Each row is a point on a tangle of strands that fork and nearly touch. The rows are in no order.
Two points are linked if the straight distance between their rows is under 62.9. Some points are linked to none.
j28: [  8  -3 -11   5  28   9   4  23  19  -9  -4   5 -16  13   6  10 -15  -5
  18  -1  19  11  25   3   0 -25  13  29 -13  -7]
j704: [-11  -6 -16   3 -20 -15 -28  16  29   6  13  -2 -28   8  -8  17  -7  -8
   9 -14  -8  -9  28 -13   9  21 -23 -26 -39  30]
j83: [ -4   1 -16 -11  23  10   9  12   4 -28   2  25   2   1  -7  -3  14  -4
   1   9   9  23  -9  11  10  -5  27  48  18  -6]
j818: [-13 -21 -21  19  13 -11  -8   6  33  16   4   7 -12  14  11  11   7   5
  21  19   2  12   1   2  11  17 -10  23 -17  18]
j341: [ -2   9  13  -7  13  -1  19  10   6 -17 -23 -21  14 -23  -1 -18   1   3
  -8  13  -3   1 -26  -3   0 -18   5   5  27 -11]
j930: [ 10 -28   6  35  26 -15  -1 -38   3  -2  -6  -7  16  30  10  28  -9   6
  11  14  10  13  17  14  -3  -6 -10  11  -6   2]
j353: [ -4 -17 -14   6  25 -23   0  -4  15   4  -4   4  14  -7  14  -9  14   0
 -11  26 -23  10 -39   7  12  12  11  11  14  -7]
j714: [ -2  25 -15  32  17 -10  18 -14  12  12  14   0  -5  20  20  11   0  -4
  43  -3  37  19  46 -13   1   8  -5   1 -20  11]
j191: [ -7   5   3   5   0   1 -26  -1 -11 -16  21 -15 -14   9 -15  13 -29 -10
 -15 -24 -21 -16  53  -6  -9  -7  -2 -23 -24   6]
j833: [  4   5  -6  15  23  -3  -3  13   5 -15  -6  -5 -14  23   4  16 -35  -9
   4 -36  15 -11  45 -12 -10 -32   6  -2 -31  -7]
j111: [  7  12   4   5 -21   2  24 -22 -24   5 -25  -5  -9 -29 -19 -17  15   2
 -15 -11   2  -7 -43  20  -1 -18  13  25  44 -21]
j681: [ -9  -4  -5  -1  16 -20   7 -12   9  11  -1   8  17 -18   8 -11  19   0
 -24  17 -20   6 -51  10   8   8  12  -3  27 -12]
j748: [ -6 -27  -7   9  18   5 -11  11  14   5   2   9  -7   4   5  10   5   2
   5   8  -5  15   5   6  13   6   4  28   2   3]
j165: [ 14   8  11 -35 -36  38 -14   1 -17  16  16  31  10 -15  -9  -9  14   4
 -12  -6 -12  -9 -31   5   4  10   3 -36  19 -12]
j563: [-16  14 -13  22   2 -17 -20 -14  -7  -6  22  -7 -17  23 -17  20 -21 -19
  -1 -28 -17 -15  52 -19 -14  -1  -5 -39 -33  15]
j615: [ -5   8   0 -22  -6   9  12  -1 -13 -14  -4  36  -3 -19 -17 -11  22   1
 -16  -8   1  16 -35  22  11  -8  23  22  36 -26]
j747: [  2  12  20 -19 -12  10  26   3 -37 -14   0 -14   7  -3 -22 -17   0  -2
   6 -32   8  14  -1   5 -19 -24  -6  23  36   3]
j69: [-13  -4  12   3  -6 -17 -10  -2   5   0   0  -8  10  11  16  -9   5  -3
  17  16  -5  11   8 -10  -6  48 -10 -16 -21  16]
j676: [  0  -2   1  22  34 -21   9   6  22  -3 -15 -22   0  12  18  10 -25   3
   2  12  13 -16  22 -21  -8 -23   5 -10 -32  -5]
j426: [  5   7  21 -27  12   6  21  19  -5 -32  -2 -14   0   9  -2 -20  -4   7
   9 -15  10   0  22 -10 -12 -28   1   1   1   4]
j66: [  7 -26  -4   9 -24  -1 -29  -7 -16  38  18   0   4   8   5   9 -10   8
 -13  -6 -24   5   8   8  14  28 -30  13 -23  28]
j616: [  5  -3  -4  -4  -8  -3   7 -18   0  24 -11  -1  13 -26  11 -10  19   6
 -30  21 -18  -6 -54   6   1   0   3 -16  36 -14]
j406: [ -9 -12  11 -12 -21   5 -18  -4 -20  16  13  15  16   0   4 -13  16  -5
  -4  -2 -14  26 -13  12   8  44 -10   1   0  19]
j145: [-13  34 -28  22  -2 -26  12  -2  33   6   8  -6 -26  17   6  22  -1 -19
  34   9  35 -11  34 -26   4  21 -10 -26 -49   8]
j906: [  2  -3   9  -1   7   5  25  -4 -25 -17  -1 -19   8  12  -8   0  -2   0
   0 -23  10  22  17   0 -16 -26  -6  34  24   7]
j237: [ -2  -1  22  -8 -22  20   6 -13 -22  14   0  -4  25 -18  -3 -13  15  -5
 -21   0 -10  -1 -26  12  -2  16  -3   0  20   1]
j886: [ -5 -13  -9   1 -27 -14 -31   7   8  26  19   0 -15  11   0  12 -14   7
  -3  -9 -20   3  17  -6  13  28 -35  -3 -36  34]
j419: [ 22  12  15 -33  -8  17   0  25  -8 -29 -12 -14  -4 -17 -12 -14 -15   7
  -7  -2  -1 -19  -1  -3  -3 -20  -3 -19  22 -24]
j685: [ 17 -36  -5   8 -12   8 -35 -13 -12  29   7   1   8   1   6  10 -22  12
 -21   0 -24 -11   1  10  17   8 -28  12 -16   3]
j57: [-19  23 -18   5  16 -26  -9  10  24 -14   6 -10 -31  16 -13  17 -12 -16
  13  -5  15 -30  31 -40   2  -2  12 -38 -53  10]
j224: [  5  19  28 -18 -35  22  21  -4 -36  -1  -6 -11   5 -21 -27 -24   7  -1
   4 -27   2  -3 -17   6 -10 -19   1   9  41   0]
j644: [-13  33 -26  15   7 -27   8  10  32  -5   8  -5 -34  19  -4  24  -3 -17
  26  -4  32 -23  26 -32   6   3   0 -32 -54   9]
j425: [ 12  16   8 -25 -48  39   5  -6 -21  23   6  31   6 -20 -20  -4  18   6
 -13 -10  -5 -11 -42  16 -12  -4   7 -31  25 -19]
j151: [ -5 -12 -16  23  -3 -29  -7  -7  28  20  -1   7  -9  17  17  13   5   4
  25  16   4  12  10   2   6  35 -24   2 -28  24]
j412: [ -1  -9   5  23  25 -15   7   1  18 -10 -14 -23  14   9  14   4  -7   1
  10  18   8  -7  14 -10  -5  -3   5  -5 -16   2]
j4: [ 11   3  12 -12 -16  31 -12   9 -18 -17 -12 -25  -1 -18  -4  -5 -16   7
 -21   0 -14 -29  14  -5  -3 -12 -11 -14  11 -11]
j92: [ -5  -2  -5  23  -3 -23 -13 -13   9   7   2  -4   5  20  19   6   5  -1
  29  12   0  19  23  -5  -8  46 -19 -13 -24  14]
j953: [-10  20 -11   2 -22 -15  26 -21 -13   2 -22  18 -17 -32 -15 -10  19   6
 -25  -8  -1  -8 -54  23  -2 -18  22  14  52 -35]
j320: [ 10  19  24 -21 -47  34  12  -5 -36   6   7   3   7 -20 -28 -16  13  -7
  -7 -18   1 -11 -28  11  -9  -7  -1 -12  37 -11]
j387: [ -5  13  -9  10  29 -13  11  15  13  -8  -4  -9 -13  20   9  10 -24  -3
  10 -19  19 -15  40 -25 -10 -36   8 -14 -44  -4]
j541: [-10  24 -15  24   1 -13   9   3  25   5  13   6 -16  22  10  14   3 -11
  52   0  29   7  35  -8   2  23  -7  -9 -34  15]
j186: [-16  -5  15   0   7   1   1   0   7 -13  -4  -3  18   2  11  -9  12  -1
   3  15   0  13  -3  -3  -4  25   6  -3   4  15]
j19: [ 10 -10  23   7 -25  22  12 -29 -42   9  -3 -27  19 -19 -12  -6   9  -8
 -20  -1  -7 -16 -20  17 -10  -4 -12  14  26   0]
j232: [  2  12 -11 -27 -23  17   6  -4 -13   6  -7  49 -12 -26 -16  -9  24   8
 -23  -8  -1  15 -47  24   8 -11  22  -3  36 -37]
j97: [  5 -21   6  29  26 -10  18 -32  -4 -13 -13 -11  19  17   4  14  -2   7
  -1   8  13  16   7  12 -11 -24  -3  34   8   9]
j355: [ 10   9 -18  -9 -27   9   7 -17 -11  41  -9  26   2 -25   4 -10  26  16
 -38   6 -17  -5 -59  15 -10  -2  11 -15  32 -27]
j52: [  1 -11 -17  26  27   2  -8   7  10  -3   1   3 -14  22   6  25 -26  -7
  14 -21  22   6  39  -3  -7 -24   4  26 -16  -7]
j285: [ -5   1   8 -20  16  -5  -2  28  11 -23  -8 -26  -1  -6   4  -6 -21   3
  -8  14   3 -21  14 -21  -2 -11  14 -19  -7  -9]
j540: [  0  11   1 -10  23  -7  -7  37  33 -17  14  11 -22  10   1   3  -9  -9
  33   9  15 -12  27 -16   4 -10  15 -12 -28   8]
j627: [-14   2  24 -16 -27  10  -9 -12 -24  12  12   8  29  -9  -2 -13  20 -12
 -13  -3  -9  12 -22  11   1  34   1 -12   9  13]
j796: [ -1 -19  -6 -10   2 -10 -32   3  13  16  -5 -23   1 -15  18   4 -20  12
 -19  21 -28 -27  -2 -15  10  12 -11 -27 -10  -6]
j759: [  8  25  12 -39   6  10  17  21   9 -26  -8  21   1 -21 -16 -24   2   4
   7   2   5   5 -37   3  -2 -26  17  -4  30 -24]
j561: [  2  -9   5  18  18   1  24 -15 -14 -19  -7 -22  16  19   5   8 -12   6
   4 -13  17  21  23   0 -20 -26 -11  32   8   8]
j584: [ 14  -7  11 -25 -26  38 -26   9 -26   9  23  14  10 -10  -8  -5   3   1
 -12  -6 -16 -10   0   3   8  12 -10 -14  12   1]
j466: [-12  -9  -6  -4   2  -9 -17  30  30  -3  16   5 -24   9  -4  16  -8  -7
  24  -3   4  -9  25 -11   9   8  -4 -13 -25  11]
j643: [ -2 -28  -2  19  10 -23  -8 -32  -5  11  -1  12  13  17  11  -1  21   3
   0  21  -9  27 -18  15   9  31  -6  25  -5  19]
j630: [  7  13  -7 -21 -39  23   8  -8 -14  23  -9  33  -9 -26  -9  -6  27   7
 -30  -7  -6  -1 -49  24  -5  -7  14 -16  36 -30]
j550: [ 18 -30  -8   1  -2  19 -33   3  -3  24  -6   2  -4 -12   9   6 -12  16
 -22   9 -24  -8  -6   6  11   2 -19  10  -1  -7]
j902: [ -6 -16  12   6  -4   7 -25   0  -6  -1  10 -10   3   4   6   3 -10  -1
  -7  -8 -10  -2  21  -3   2  13 -11  -9 -12  14]
j226: [ -8  -7   4  16  27 -22  10  -2  20  -7  -7 -14  17   9  22  -3  10   2
  13  30  -1   7  -7   0  -7  13   7  -1  -7   8]
j723: [ -4  12  11 -13  18 -10  41  16  13 -18 -19 -26  18  -4   5 -27   1   8
   7  14   7   4 -18 -12 -10 -23   7  13  11   2]
j678: [ -6 -26  -4  14  30 -26   6 -34   3   0  -7   8  18   6  11   0  21   2
  -8  31 -11  13 -29  15  11  10   2  24  13   7]
j231: [  3   3  -9  -2  30   7  19  23  18 -19  -6   4   3   7   4 -11   0  -3
   9  12  13  15   4   5   0 -21  24  36   4  -6]
j602: [  9  15   7 -21  18  -3   8  29  17 -26  18   7 -13  16   0  -5 -14  -6
  33  -3  20  -9  32 -23  -2 -23  12 -11 -26  10]
j955: [  8 -27 -12  -3  11   7 -27  25  17  12  -6   7  -9 -10  11   4 -11  10
  -5  10 -15  -1  -4   2  17   7  -7   8   4  -6]
j781: [ 11   2  13 -17 -22  38 -20  11 -26  -8  13  -6   6 -11 -10  -2  -9   2
 -15 -10 -17 -20  12   8  -1   0 -13 -14   8 -10]
j292: [ 18   5   7   6 -30  22  16 -20 -29  14 -19 -15   1 -27 -15  -6  11   0
 -20  -5  -3 -21 -37  21  -5 -18  -1  11  36 -16]
j347: [  8 -18   0  -2 -28  -5 -25  -7 -17  42  18  11  14   2   7  -8   2   9
  -7   0 -25  14 -13   4  18  41 -21  10 -17  24]
j721: [ 11  14  13 -28   1  15   5  26   7 -24 -17  -6   5 -22  -6 -18  -6   5
  -2   4   2  -8 -22  -5  -3 -17   8 -13  34 -21]
j888: [-15  27  -6  10  10 -20 -10  -6   2 -18  12 -16 -24  22 -10  12 -13 -13
  12 -19   9 -10  53 -33  -9   2  10 -40 -44  12]
j698: [  2  -1  -7  40  27 -11  12 -24  11   4   0   0   7  26  18  24  -3   6
  24   9  27  21  32   0  -1  -1   2  14 -15   6]
j597: [-11  -1  -6 -15   7   2  16  -3 -15 -20  -4  32   3  -5  -9  -4  22  -4
 -13  -8   2  17 -24  17  12  -3  30  43  25 -14]

A fork is a point with three links. Follow the links from the first point to the second and name the forks in between, in order.
j226 / j627 => j66
j747 / j4 => j425
j678 / j232 => j630
j906 / j232 => j425 > j630
j52 / j747 => j630 > j425
j723 / j355 => j721 > j425 > j630
j232 / j723 => j630 > j425 > j721
j759 / j747 => j721 > j425
j341 / j425 => j721

A fork is a point with three links, a tip a point with one. Leave the first point through the second and follow the links. Name the first fork or tip that comes.
j584 / j781 => j721
j186 / j69 => j66
j419 / j4 => j425
j52 / j28 => j630
j237 / j19 => j953
j886 / j704 => j602
j616 / j681 => j643
j906 / j561 => j191

Follow the links from the first point to the second, and from the first to the third. Name the last point that the two ways share.
j678 / j83 / j341 => j630
j721 / j353 / j224 => j425
j419 / j616 / j906 => j425
j643 / j28 / j747 => j630

Name the points in between on the shortest way along the links from the first point to the second, in order.
j387 / j425 => j833 > j52 > j28 > j231 > j83 > j597 > j615 > j232 > j630
j644 / j561 => j145 > j541 > j714 > j698 > j930 > j97
j425 / j681 => j630 > j355 > j616
j685 / j833 => j550 > j955 > j748 > j818 > j151 > j92 > j69 > j186 > j226 > j412 > j676 > j387
j698 / j165 => j930 > j97 > j561 > j906 > j747 > j224 > j320 > j425
